Each row is a point on a landscape with many peaks, with its height.
A climber steps from a point to the highest of its 2 nearest points, and stops where none of them is higher. Distance is the straight distance between rows; heights are no part of it.
lesur h=447: [128  97 167 148 101 137 177 117 104  62 116 132 145  86 123 146 140 164
  72  95 194 158 219 192  62 136 105  92 113 114 122 164 164  89 183 140
 135 106 115  73 113 166 122 169  99 121  68 111 113  97 101 134  98 114]
pevef h=50: [133 132  83 113  85 138 123 109 185 172  92 105 156 121 113 114 115 124
 165 174  88  36 125 104 202 151 103 143 121 139  80 114 111 211  80 102
 128  90 128 180 145 137 108 101 111 177 127 109 123 136 154 112 141 130]
Ligub h=368: [107 167 140 137 122  85 121 119 173 134 128 182 132 130 193 143 103 108
 127 196  85  83 105 100  93 186 100  85  90  87  95  88 122 152  60  90
 165 159  99 189 119 101 154 150  61 119 110 102  91 128  95 134 141 120]
netof h=558: [114  81 145 138 108 178 147 123  90 117  95 112 114 107 129 184 163  62
  98  88 203 152 205 160 147 106 113 112  94 150 165 167 121  56 143 184
  67 107 149  95 106 152 113 145 120  97 123 117 117 100 136 151 125 162]
zoras h=483: [135 124  63 141 134 147 139 122 104 118  96  91  93 142  93 111 144 107
 164  61 175 130 167 145 163 144 103 171 129 162 146 138 104 106 168 134
 125 137 136 107 131 159 108 104 139 114 166 124  98 113 133 179 138 142]
Nekam h=85: [138 126 121 135 104 151 144 126 173 122 110 108 141 123  88 114 127 126
  96 147  60  80 165 119 220 113  74 151 107 175 129  91  87 180  88 150
 136  86 127 155 124 149  89 120 141 142 122 135 133 116 141 105 155 147]
Birur h=391: [139 157  91 157 190 119  98 175 153 190 108 134  89 156  88 137 157 138
 144  96  67 128  91 115 160  81 119 131 127 125  97 130  80 180 129 141
 141 151 115 145  94 111 138 114 159 119 129 130 204  96 139 110 121 119]
zes h=265: [150  99 129 108  79  88  90 127 160 141 127 118 139 101 164 165 121 125
 102 175  51  66 137 125 155 108 130 171  80 108 124 159 153 180  90 123
 102 127 136  92 171 111 100 139 140 159 117 109 111 140 120 105 136 126]
gop h=467: [142 117 136 141 134 186 135 108 137 152 131 135 115 169 128 151 153  75
 141 112 141 106  85 133 151 150 133  90 155 137 144 106 122 106 122 111
 119 124 156 161 108 107 163 105 141 119 136 117 132 133 114 132 149 196]
Bebu h=203: [128 161 167 129 158 169 145 184 112 147 159 128 156 151  82 148 131 115
  79 105 114 131 122 140 132  86 140  90 129 182 149  77 142 119  67 148
 137 116 128 153 134 107 111  87 135 113 171 150 146 112 119 111 117 144]
vufo h=297: [116  91  96 134 152  97  96 107 133 155 100 142  81 176 100 127 169 101
 171  84 141  97  75 122 169 136 131 157 154  89  99 132  90 126 158  90
 165 142 152  75 114 115 161 102 121 133 122 108 159 114 134 103 115 131]
nogo h=161: [125 111 152 132 144 118 111 124  95 138 170 137 111 164 106 114 154 126
 131 105 161 163  95 154  89 110 159 116 184 113 135  96 149  69 159  91
 131 162 150 104 120 104 169  96 117 124 122 138 146 146  77  97  99 115]
vuni h=232: [130 140 154 135 163 112 111 169 116 137 136 120 143 171  86 140 118 126
  99 107  52 100 133 135 127  72 139 118 135 173 133  78 113 134  69 121
 157 114 141 115 147 142  94 123 150 143 175 147 159 120 134  70 119 101]
kagat h=681: [156 118 147 123 127 119 123 114 137 109 139 130 122 152 100 121 125 131
 126 112  83 114 150 160 148 114 138 166 138 148 126 129 126 114 125 111
 156 122 133 117 125 154 132 138 158 138 105 107 137 144  87 132 137 150]
Gil h=473: [186  97 116 120 104 132 138 138 108  77  74  58  96  79 142 115 123 176
 126  97 165 184 170 156 125 119 173 187 134 149 137 186 144 111 153 185
 124 107 120 117 141 183 155 134 166 151  68 131 100 120 134 189  97 109]
kogu h=147: [141 107 143 126 117 118  90 106 102 110 165 124 123 166  90 111 164 133
 137  83 176 116 126 162 115 117 163 148 167 126 147 111 129  69 161 107
 160 131 162  71 129 133 133 120 130 124 152 112 150 140 115  94 102 134]
faru h=267: [114 125 141 123 155  93  98 132 136 137 106 131 123 178  90 112 102 108
 152 108  66 109 111 135 147 117 126 131 149 133 108  83 120 134  84  84
 166 141 137 107 147 114 128 108 115 156 147 139 144 145  91  68 137  73]
rel h=649: [171 154 117 137 157 151 121 152 155 123 144 122 150 140  95 134 131 163
 137  82 112 100 120 116 173 103 125 138 178 146  89 100  79 115 105 151
 149 113 155 155 120 154 127 121 176 161 168 137 157 129 143 130 114 162]
ked h=146: [125 172  83 101 126 132 128 142 161 152 137 106 142  75 140  96  80 181
 112 221  54 132 122  76 180 140 106 144 108 155  94 139 140 219  74 125
  92  89  79 191 103 147 113 122 123 175 125 171 138 153 129 105 146 156]
zol h=437: [150  73 136 147 124 174 164 135 185  82 108 123 141  92 121 149 114 157
  81 121 112 166 183 145 149 100  95 130 127 129 120 152  99 111 105 179
 120  95 116 146 143 202 134 176 123 150  41 112 112 135 119 137 127 174]
ribez h=260: [140 151 129 145 141 109 151 112 127  99 140 161 129 116 148 105 109 148
 116 142 106 166 149 131  69 177 115 136 131 116  94 132 156 141 139 109
 136 145 100 154 111 125 159 171 118 114  95 108 103 138  81 161 155 157]
Vuk h=204: [104 138 101 105 148  92  92 134 159 167  94 117 105 141 134 134  93 109
 164 178  48 105  90  91 161 130 101 132 120  92  67 126 149 200  76  85
 139 144 101 145 125 113 143  83 106 200  90 154 146 142  88  87 141  70]
sibe h=118: [114  75 179 113  98 147 143 124 101 110 164 126 160 103 150 159 128 138
  96 122 229 137 125 126 133  96 180 106 135 100 167 153 174  82 137 172
 105 103 153  82 142  82 101 101 148  88 123 116 163 119 165  96  96 135]
vesi h=498: [ 97 144 174 138  94 115 142 123 157 124 155 137 159  92 169 155  92 102
 103 199  52  83 100 115 137 121 109 100  95 114 171 128 146 148  53 124
 131 113 131 162 158 103 103 129  86 122 174 127  92 145 140 125 142  71]
pari h=320: [ 91 130 169 140 116 130 111  93 117 107 155 166 142 148 116 103 143  77
 132 146 148 115 110 144  99 174 126  74 134 116 152  87 147  77 140  57
 146 150 123  92 122 107 133 133  75 108 116 114 120 164  81  91 118  98]
Dom h=547: [111 143  45 106 119  83 146 131  70 112  85  88  85 123 130  63 122 153
 179 130 178 212 147 143 104 170 175 187 111 164 146 184 160 131 208 132
 122 126 115 105 138 142 139  92 117 146 113 181 105 116 146 179 112 111]
fod h=273: [111 147 168 111 115  95 136 112 146  87 145 122 181  60 194 109  52 173
 108 163  92 162 145  99  88 156 100 137 116 108 101 164 160 180  77 137
 140 103  76 156 152 136  99 183 135 164  90 111  88 150 124 149 164 104]
Bemi h=97: [112 125 183 110 120  86 109 135 101 122 131 109 171  94 139 136  83 162
 118 108 166 136 112  99 112  72 159 138 146 111 150 131 138 116 127 166
 122 114 162  72 183  76  75 129 177  99 204 127 137  98 196  86 118  56]
Loto h=519: [126 103 151 145 112 169 137 106 112 132 124 134 119 135 125 149 159  62
 129  98 186 115 152 137 158 145 128 118 113 163 176 131 123  97 136 142
 105 117 148 111 114  97 117 123 131  94 150 114 123 121 132 127 159 176]
Folag h=72: [130 148 140 133  94 180 158 118 164 114 134 129 163 116 118 104 103 110
 142 140 116  91 130 115 183 139 101 106 128 152 137  79 109 156  76 126
 150 115 133 184 130 128 118 113 117 143 154 138 113 149 146 131 151 139]
mezuf h=413: [ 81 179 172 127 121  93 133 146 167 109 152 161 140 112 178 148  80 145
 119 198  91 117 106  97  82 156 102  73 104  86 138  87 122 100  64  98
 158 134  80 192 123 103 120 161  71 110 153  95  98 146 134 160 148  61]
bur h=366: [107 125 164 157 141 126 127  95 123 136 125 174 131 151 124 160 151  73
 102 137 104 111 163 162 114 167  90 104 103 153 130 131 121 113 124  73
 136 131 136 120  84 136 146 176 107  95 114 116 123 101  89 130 148 181]
siput h=278: [124  97  76 122 110 116 106  84 143 129 104 133 105 163 131 120 144 104
 188 124 167  74  98 128 169 156 150 185 154  93 109 144 109 133 180  95
 156 140 147  74 121 138 151 112 106 152 124  92 113 151 112 124 121 161]
rebik h=234: [138 113  97 117 144  82  69 144 163 169  87 117 112 153 107 151 114 123
 158 131  35  89  99 100 169 118 118 150 122 117  69 117 121 189  87  85
 158 125 127  98 144 131 118 118 130 175 132 113 153 126 106  83 135  94]
Ganam h=82: [154 138 143 113 104 112 115 142 165 135 106  83 170  96 128 109  85 167
 126 116  85 101 154 103 170 100 106 162 138 144 123 116  95 190 106 163
 123 105 153 145 173 139  76 142 168 160 158 125 135 122 170 108 140  86]
nuvin h=344: [105 171 106 115 122 170 170 116 163 163 124 162 126 134 172 115 109 105
 174 174 139 121  64  93 142 156 122  85 122 105 120 106 115 147 114 104
 103 165  87 228 102 107 189 114  92 145 112 142 131 140 144 165 163 133]
sis h=312: [116 159 178 149 146 186 184 158 119 146 173 161 186 139 154 208 142 130
  24 163 114 121 115 143  82  92 104  52 119 113 134 118 144 130  85 137
 113 123 152 162  81 141 146 161 119 104 109 143 131 102 130 109 119 188]
kivel h=114: [128 140 138 148 114 170 169 157 153 139 115 120 135  85 137 160 124 119
  78 135  94 149 165 144 164 103 113 129 110 155 147 147 119 166 119 181
  98 135 120 170 118 134 137 144 155 112 116 152 120 117 142 174 149 180]
fila h=173: [112 172  95 118 130 104 114 141 182 172 125 150 123 104 161 130  95 135
 142 228  43 105  92  83 170 141 111 123  90 111  85 135 147 210  74  99
 120 134  93 198 112 123 143 111  87 180 124 160 133 155 106 117 141 121]
nule h=397: [102 124 176 160 130 130 173 118 104 131 141 160 158 112 136 170 132 126
  29 127 119 130 195 179  84 120  94  99 105 134 136 152 145 123 124 120
 121 137 122 118 106 134 125 168 116  79  93 116 132  84 113 131 135 161]
geni h=262: [144  92 135 128  79 124  98  87 147 117 111 142 142 140 131 159 142  87
 155 155 134  50 127 139 177 155 138 168 121 116 114 142 127 141 145  98
 151 136 138  66 135 128 129 139 106 149  93  86 104 165  89 129 129 174]
vedop h=281: [140 133 186 120 139 215 179 177 115 145 174 136 186 137 127 200 132 132
  43 129 157 152 108 146 103  77 128  54 134 143 137 126 175 109  92 170
  86 113 137 155 113 136 137 127 147 101 118 157 139 109 123 137 109 186]
fup h=303: [108 158 131 142 105 139 156 101 175 109 118 159 162  81 157 127 101 117
 102 181  88  98 175 110 144 181  62 122  74 150 118 111 104 196  81 126
 151 112  95 188 126 128 125 163 101 123 104 128  85 129 137 139 177 156]
rur h=564: [184  90 149 118 100 137 130 104 144  61 153  85 142 116 113 113 105 160
 139 100 128 135 160 165 132 129 135 177 165 125 100 139 144 103 132 139
 148 105 123 114 144 194 110 172 152 179  81 103  99 173  91 135 135 124]
Vuma h=361: [143  88  85 135 134 133 118 119  60 107 153 102  85 172  92 149 221  94
 128  97 217 159 171 171 115 132 132 104 127 162 138 130 136  30 190 115
  98 116 157  80 107 173 100 106 113 100 170 154  96 126  95 156 100 158]
bina h=376: [128 151 164 138 112 186 157 141 111 127 152 149 159 129 142 142 141 121
  84 119 163 162 121 143  46 154 106  36 141 124 125 103 157  90 160 125
 106 143 127 152 113 114 151 144 129  83 134 130 108 128  86 171 114 147]
Rusop h=250: [157  87 129 108 105  70 104 136 122 134 139 116  96  98 162 136 118 150
  87 163  44 110 147 139 137  87 155 199  68 105 127 177 162 179 116 152
  80 129 129  91 150 111  86 160 174 133  92 108 153 114 127 110 124 120]
sed h=589: [159  99 165 119 123 156 131 148 147 115 151 108 149 146 123 176 147 150
 100  83 136 102 140 145 144  57 147 130 172 119 127 130  90  79  99 166
 120 114 158 143 146 175 131 146 177 171 129 115 159 123 133 111 112 162]
pez h=533: [ 77 146 169 106 114  71 116 140 136 135 142 102 149  99 166 126  65 139
 124 191  87 128  87  95 126  94 134 142 129 105 164 147 159 139 102 123
 104 121 132 130 187  83  93 126 124 129 191 121 109 131 142 129 146  50]
daza h=512: [186 136 123 134 149 129  88 124 137 152 106 145 135 119  85 118 148 137
 172  86 113  82 102 105 154 104 116 139 133 134 133 137  61 157 132 160
 129 121 145 101 146 133  84 142 181  99 148  94 164 110 200 108 135 115]
Zok h=57: [142 175  59 106 156 120 109 129 134 192  78  98 136 116 106  69 103 172
 185 101  91 126 123 103 126 118 105 153 139 123 116 159  96 202 169 124
 111 111 101 145 136 132  99 117 136 158 107 124 178  93 171 111 127 103]
vip h=406: [118  95 166 106 123  62  95 124 104 124 122 130 127 147 135 151 105 144
  96 145  68  80 139 138 120  78 170 168 114 122 126 139 146 123 108 121
 128 132 162  63 170 127  91 147 161 136 167 110 144 123 133  67 119  82]
nupad h=538: [116 123  89 121 121 158 131 127 103 122 161 110 108 137 130  80 134 146
 177  85 215 167  81 106  97 153 138 116 173  84 164  97 134 108 166 108
 127 177 126 141 150 105 154  77 117 141 149 138 111 165 122 138 133 105]
Gorat h=585: [115 140  77  95  83  98 113 110  98  96  92  88 139 118 163  58 103 158
 187 117 195 169 136 110 112 156 179 189 146 134 168 167 133 150 200 154
 147 101 134  91 150 147 127 109 122 157 124 150 117 139 183 158 102 116]
kone h=466: [165 121 141 127 133 112  65 122 144 151  95 142 146 150  97 159 138 120
 155 111  72  48  99 105 143 106 116 121 117 136 111 112  65 165  90 127
 152 123 165  83 166 139  76 154 140 136 176 101 150 117 183  59 127  87]
Rir h=579: [ 98 133 110 130 134 112 119 124 108 129 138 129 119 134 118  72 135 120
 171  97 214 156  83  97 121 147 143 151 150 117 157 112 127 124 157 135
 133 138 140 105 140  59 136  81 105 110 147 136 126 138 149  99 134 109]
kopub h=296: [ 90 149  73 122 179 210 185 133 144 173 122 132  89 154 126 107 128  93
 171 111 162 104  76  81 161 145 117  99 144 100  94  95 112 141 125 106
 115 154 106 218  97 100 169  77 112 171 122 159 118 128 174 138 153 124]
dobit h=343: [100 158 175 145 115 126 133 125 124 119 161 170 154 117 160 116 118 115
 107 161 145 138 112 121  59 165 116  57 137  90 146 100 145  82 141  90
 126 155 108 139 120  93 136 152  84  79 132 100 123 143  92 148 123 103]
Namos h=518: [138  98  92 154 117 161 141 111  91 102 112  74  86 145  96 165 164  79
 130  73 167 144 208 153 160 124  99 147 113 167 155 164  96  53 144 159
  94 126 141 106 104 189 111 124 138 113 154 129  88 112 111 185 135 150]
Sili h=619: [105 181  92  81 101  98 108 112 127 164  88 105 127 106 164  87  83 151
 195 132 151 141  82  99 112 138 155 158 166 109 163 194 107 176 166 136
 101 121 101 155 149  98 137  93 114 167 138 133 167 128 174 137 122 135]
sador h=134: [146  94 153 138  94 167 122 106 106  73 155 109 121 141 108 128 177 118
 116  94 209 110 161 179 133 123 138 118 147 126 171 134 142  64 190 137
 128 117 158  78 120 174 115 143 125 136 122 115 117 150 109 131 112 159]
Liki h=469: [141 136 115 121 143 193 138 144 131 117 173 118 124 165 112 104 129 141
 171  88 157 148  87 126 111 147 125  85 179  93 120  55 132  92 132  98
 142 172 139 169 135 133 157  95 129 160 152 154 109 170 105 127 127 116]
bik h=124: [134  80 156 120  78 126 153 118 100  73 150 115 141 100 139 138 154 138
 111 125 213 145 158 171 117  96 176 129 142  88 150 153 165  69 194 165
 116 111 162  74 117 140 131 136 130 117 100 120 141 139 133 127  74 124]
kole h=248: [124  88 124 132 102 112 117  84 119  79 120 163 132 145 158 154 168  88
 146 164 170  93 149 158 142 165 151 154 108 115 129 155 132  93 204 123
 129 120 157  69 101 140 147 162 106 108 104  99 107 153  96 133 127 187]
paga h=301: [101 166 161 116 110 133 160 146 165  78 162 135 168  91 199 124  61 199
  84 173 117 157 161  77  73 162  99  91 120  94  93  96 130 142  82 142
 160 114  78 189 117 132 123 185 118 142 127 115 101 138 112 170 145 107]
Pinom h=566: [178 152 104 137 188 148 100 144 132 172 115 150 121 123  74 130 158 132
 179  51 153 136  86 111 130 121 121 127 135 145 123 129  93 140 133 171
 129 139 120 118 139  96 128 100 161  78 143 130 149 107 190 111 136 133]
Dato h=422: [121  90 174 140 116 133 178 122  89 118 129 136 137 107 108 169 155 144
  64 114 159 150 207 202  99  93 116 115  88 143 143 170 141  71 139 128
 110 122 110  86 113 164 122 158 134  89  62 115 144  85 113 142 103 136]
pof h=474: [144 117 139 148 103 131 149 100 107  44 125 130 129  87 144  95 109 158
 117 110 184 162 194 156  71 194 103 137 123 127 123 147 163 122 176 137
 156 112 113  96 117 162 122 186 110 134  83 106  80 148  90 156 134 110]
Zapu h=91: [150 135 169 109 122 112 121 168 112 144 118 100 153  95 125 114  98 164
  97  89 114 140 145 122 126  61 137 161 119 131 150 131 124 163 115 174
 122 133 144  99 173 102  78 127 180 107 163 128 144  89 185 122 106  78]
vebo h=45: [117 145  65 103 144 133 124 109 165 189  81 107 126 135  99  69  99 133
 169 135  79  83 122 107 175 153  92 156 123 139  85 137 113 212 122 100
 125  95  89 162 130 134 105 103 119 181 109 105 152 114 146 112 148 118]
Fudo h=433: [188  90  99 138 120 139 153 124 142  83  94  78  93  93 128 133 124 160
 102 114 112 174 163 145 143 115 142 165 138 150 112 194 118 105 130 202
 111 103 106 157 124 198 144 152 179 155  35 110 108 126 113 180 131 149]
Guki h=255: [121 148 161 122 126  61 130 110 133 104 148 148 155  93 164 106  79 149
 114 172  84 146 137 124  96 152 124 160 105 103 122 158 173 154 109 108
 132 129  91 113 146 105 109 158 107 116 103 107 107 150  97 139 147  97]
Ramod h=330: [ 97 148 152 144 108 106 151 113 163 100 128 148 135 134 196 132 100 129
  66 167 121  97 177 111  80 197  82 103 102 104 113 101 120 160  96 109
 163 141  97 183 116 102 130 171  92 108 118  88  93  96  93 140 166 153]
dibop h=110: [102 109 184 123 140 122 126 130  97 151 190 131 144 129 140 166 104 141
  91 144 185 146  83 104  93 105 181  83 171 115 166 144 191  69 105 133
 108 117 135 104 154  59  99  77 131  74 163 120 153 127 129  77 113 108]
tif h=340: [116 176 152 100 100 171 154 157 158  98 162 150 168  99 147 107  85 168
 147 155 131 172 135  83  97 158 115  79 128 119 117  66 133 105 104 118
 144 148  73 182 121 143 144 145 116 143 150 140 107 166 117 197 132  88]
vefu h=207: [113  83  94 135 134  81 136 105  85 132 128 158  99 157 143 142 198  73
 130 161 163 168 185 158 138 116 176 149 106 163 123 154 136  57 195 139
  90 105 165  89  75 116 131 136 116  77 139 140 147 119 128 148 112 165]
nubol h=415: [124 114 163 135 148 120 109 168 125 167 147 133 117 191 118 184 174  86
  63 134  52  85 102 129 150  92 158 118 122 156 144 114 113 119  57 102
 146 122 135 119 112 178 150 126 158 137 130 117 184 106 130 115 114 189]
zamu h=295: [107 109 149 133 143 105 102 103 126 122 125 147 115 179  94 107 137  81
 142 135  95 116 114 151 138 166 117 130 135 125 116  94 148 111 118  52
 179 158 127  81 122 128 155 125  82 140  96 125 139 159  57  83 120 105]
Vita h=220: [135 105 111 135 118  57 146 125  95 114 111 146  81 113 150 119 161 118
 110 178 127 160 178 168 137 116 190 183  87 145 122 179 157 111 190 150
  95 121 132  94  98 109 130 149 150  81  89 134 146 108 126 154 113 152]
rete h=571: [ 95 179 144  90  98  63 100 151 130 164 122  98 132  90 178  94  80 143
 147 172 124 166  74  85 118  95 161 160 133 109 186 181 134 184 132 142
  80 117 112 138 152  68 109 105 110 133 160 137 161 112 174 141 133  94]
Fofa h=458: [ 79 176 168 157 127 119 150 140 145 121 169 150 125 111 151 153  89 108
 114 213  58 108  80 101 116 123 116  48  77 126 159  79 139 117  20 124
 151 118 119 201 126 105 105 139  61 109 174 138  94 156 138 124 122  63]
leviz h=418: [160 124 147 125 131 167 151 158  89 137 148 124 130 139 119 155 158 130
  88 101 168 179 108 180  84  97 151 105 156 148 127 128 167  85 158 149
  92 151 129 145 116 124 163 117 145  78 136 142 118 114  85 175  94 173]
nesog h=331: [ 96 140 129 154 172 149 147 105 124 154 120 181 106 175 122 125 150  77
 132 130 103 154 133 149 107 176  81  86 127 128 103  93 124 106 136  68
 130 168 128 146  69 128 180 154  97 109 102 155 114 122  79 143 143 147]
gonug h=394: [128 108 105 139 150 165 118 146  84 124 147 107 102 157  82 113 181 111
 139  66 194 174 133 180  96 146 109  98 136 163 130  90 152  71 180 106
 109 160 127 117 139 142 132  84 116  99 167 160 101 124  81 156 110 146]
zulid h=496: [158 167  77 146 198 128 111 161 170 167 120 139 124 130  89 135 129 172
 167 104  81 112  87  88 169  98 121 132 169 112  55 118  72 153 121 131
 145 113 135 156  97 148 141 124 159 164 154 139 182 123 160 115 112 136]
Fof h=504: [180  94 103 131 109 134 140 107  99  53 120  81 102  99 133 104 138 158
 138 108 166 161 173 165 117 159 140 173 132 141 143 163 152 102 187 144
 146 106 127  91 129 188 134 149 137 150  75 121  78 156 105 169 131 118]
Lim h=441: [133 143  84 138 168 168 134 161 121 134 119  96 113 138  78  90 148 127
 157  48 168 156 130 156 136 137  98 132 140 163 116  89 115 128 143 145
 139 159 116 135 156 124 121  76 138 121 174 152 108 108 126 178 123 136]
Maniv h=233: [148  95 136 109 103  72 144 150 100 112 102 109  73  99 146 100 134 170
  97 150 118 140 172 151 138  79 190 205  81 107 137 187 146 140 153 177
  96 114 140  95 141 121  99 150 182 105  75 127 162 105 160 142  99 115]
gez h=347: [111 136 169 144 156 145 149 151 123 153 173 155 158 153 151 214 141 107
  26 167  44 102 122 156 103  96 141  98 107 137 144 129 150 140  62  98
 123 124 138 131  90 176 155 149 124 123 114 143 144 109 138 108 108 174]
Tur h=475: [126 123  73 137 125 134 138 118  77 113 119 134 101 133 157 126 149 106
 151 134 192 182 135 146 104 163 147 137 135 132 153 149 154  91 208 130
  95 150 162 126 106 132 171 117 125 103 143 134  97 148 114 174 131 156]
Dukos h=395: [107 161 159 111 121 156 131 138 153 101 165 127 152 139 130 113  92 132
 171 145 120 135 106 103 121 128 132  83 160 109 124  62 139  77  89  98
 144 147 121 182 150 120 141 120 126 161 183 147 125 172  99 114 142  69]
Vilu h=61: [128 136 139 117  83 142 117 101 169 134 121 132 155 121 137 131 105  98
 175 175 100  50  99 110 182 151 122 122 126 120 115 105 118 168  69  93
 146 122 138 178 157 115 130 108 102 163 149 110 101 160 125 112 146 113]
bos h=431: [142  97 154 108 144  53  53 135 106 137 101 164 127 157  95 136 141 125
 145 128  84  82 107 107 105  93 154 148 110 122 120 118  84 135 126 123
 143 133 173  38 154 128  82 155 152 116 167 105 169 117 170  55 103  85]
tazu h=261: [110 159  95 136 197 193 157 143 139 159 129 126 112 142  84  89 133 124
 183  62 179 115  82  94 138 145  90  99 141 117  99  74 107 145 116 136
 158 152 110 180 134  83 143  66 118 145 137 169 114 123 179 117 151  85]
leg h=70: [158 157  86 113 139  94  80 148 152 185 106  81 144 109 140 107  99 184
 160 144  50 116 131  86 138  99 124 160 118 128 108 144 104 220 130 135
 104 112 122 150 147 132  92 142 164 163 146 121 172 102 154  94 140  93]
pokam h=99: [123 121 119 151 119 141 133 129 160 153 120 135 111 128 123 149 155  98
  86 154  40  95 151 140 197 112 105 139  84 170 144 134 101 180 105 134
 119 124 122 142 112 131 118 139 151 122 121 135 144 109 126 138 153 180]
tibot h=671: [105 152  42 104 151 124 113  98 114 155  82 131 129 115 127  80 127 138
 207  93 191 124  79  89 110 149 126 156 150 109 155 173  94 169 194 134
 118 111 126 117 131 114 130  92 114 151 119 133 141 116 218 105 120 127]
zomo h=450: [152  94 107 122 114 153 136 134  71  99 123 110 101 104 142 147 169 128
 106 112 230 186 130 166  97 125 174 115 143 139 147 147 170  83 201 178
  95 131 157 109 126 129 159  97 145  82 146 137  98 116 118 189  80 162]
rudef h=531: [148 109 133 134 139  93  97 131 149 149 120 130 104 192  86 149 167 118
 124  96  65  75 108 124 162 106 139 137 134 138 105 131  78 115  97 105
 178 133 123  96 128 173 136 133 162 142 135 107 187 110 108 119 113 156]
Tidoz h=284: [133 122 137 131  93 116 121 104 180 128 118 141 165  78 168 159 117 116
 101 186  60  69 150 116 147 161  81 143  72 125 122 156 128 207  69 128
 126 110 100 145 153 115 105 152  99 151  79 118  67 139 130 115 161 143]
pok h=129: [133 162 111 130 113 142 149 156 161 140 124 109 143  72 153 124 105 156
  93 179  62 150 149 110 166 128 114 151 107 154 133 156 129 220 112 168
  87 111  89 187 114 135 123 135 142 147 109 163 133 137 155 148 147 167]
Lunab h=621: [155 169 105 113 154 123  94 125 126 167 123 145 139  85 114 111 117 149
 213  82 178 157  63  73 107 125 139 139 155 115 143 157  98 165 144 165
 115 125 130 125 155  86 138  97 158 102 151 130 146 129 214 103 137 117]
bebe h=617: [128 149 124  98 100 105 106 119 113 107 116 105 159 106 129  63 104 160
 186  88 208 153 112  95 108 128 147 174 165 124 154 117 112 152 174 149
 155 117 150  82 163 115 106 114 128 134 171 129 113 130 194 126 121  82]
kavi h=293: [115 156 114 148 154 141 156 119 130 117 139 168 112 172 145 104 128 146
 110 130 116 162 152 126  57 185  82  88 124 122  76  66 133 119 136  87
 146 173  97 166  84 128 163 182 104 112  99 139 103 118  62 148 152 140]
Difo h=193: [117  87  70 146 161  75 113 114  85 152 113 145  47 177 112 127 210 100
 144 128 176 167 134 149 142 114 166 161 135 149 115 137 117  69 191 130
 116 144 154  88  82 115 165 102 131  99 130 155 152 111 122 131 105 147]
Lolon h=326: [127 109 119 147 189  91  72 126 114 182 104 150  73 168  86 147 187 108
 143  73 112 116  61 108 147 113 124 123 139 112 105 138  68 128 134 121
 163 158 132  79 108 116 159 112 148 103 117 124 205 101 156  80 106 110]
Sif h=401: [128 139 101 137 128 222 163 109 152 146 145 152 115 158 165 134 132  87
 167 138 165 124  70 106 119 189 116  42 134 110 128  82 135 100 118 107
 104 141 137 196 103 117 175 132 116 117 121 140  94 145 118 153 168 169]
sapop h=509: [106 118  24 122 142 125 138 129  51 108 102 105  73 145 125 115 137 132
 176 130 196 199 162 137 115 174 152 153 108 127 146 178 153  95 213 104
 113 146 153 127 122 187 142  94 103 136 147 169  69 142 137 179 132 117]
Sok h=177: [113  90 117 143 157  70 123 110  93 137 137 155  77 156 112  99 166 112
 132 142 139 169 119 163 125 127 147 161 144 131 115 130 146  94 188  86
 130 168 129  93  88 100 178 113 112 117  88 164 149 137  82 125 114 115]
Kotet h=102: [104 119 156 129 167  72  90 133  99 147 142 141 137 136 128 156 105 138
 119 131 140 129  79  90  85  84 184 114 157 116 150 132 144  94 108 143
 124 130 152  82 168  62 101 116 157  95 203 132 152 114 170  43 123  83]
Nav h=446: [134 124 175 126 105 116 136 110 105  72 165 140 150 103 107  96 109 142
 116 128 137 153 173 158  85 145 138 133 127 127 134 127 187  90 170  95
 149 124 116  85 127 134 119 152 112 106 113 121 116 159  75 135 112  96]
kif h=494: [150  77 152 138 108 190 141 145 166  99 108  96 138 111 113 145 131 129
  98  76 159 135 180 163 162  82 116 128 140 133 159 135 100  87 130 186
 118 118 133 125 152 181 127 145 146 152  88 116 127 129 123 156 114 163]
nodi h=229: [135 164 145 133 187 180 131 168 135 149 151 125 129 166  80 121 133 122
 140  84 161 132  87 112 126 124 126  78 147 162 121  59 120 117  74 147
 154 147 120 166 136  71 128  75 122 117 167 160 134 120 123  93 132 120]

For each start below, name the point where the climber stops.
vebo -> tibot
fila -> bebe
nodi -> netof
ribez -> Fof
geni -> rel
nogo -> tibot
zes -> tibot
vip -> tibot
kole -> rel
Bebu -> bebe
pevef -> bebe
fod -> bebe
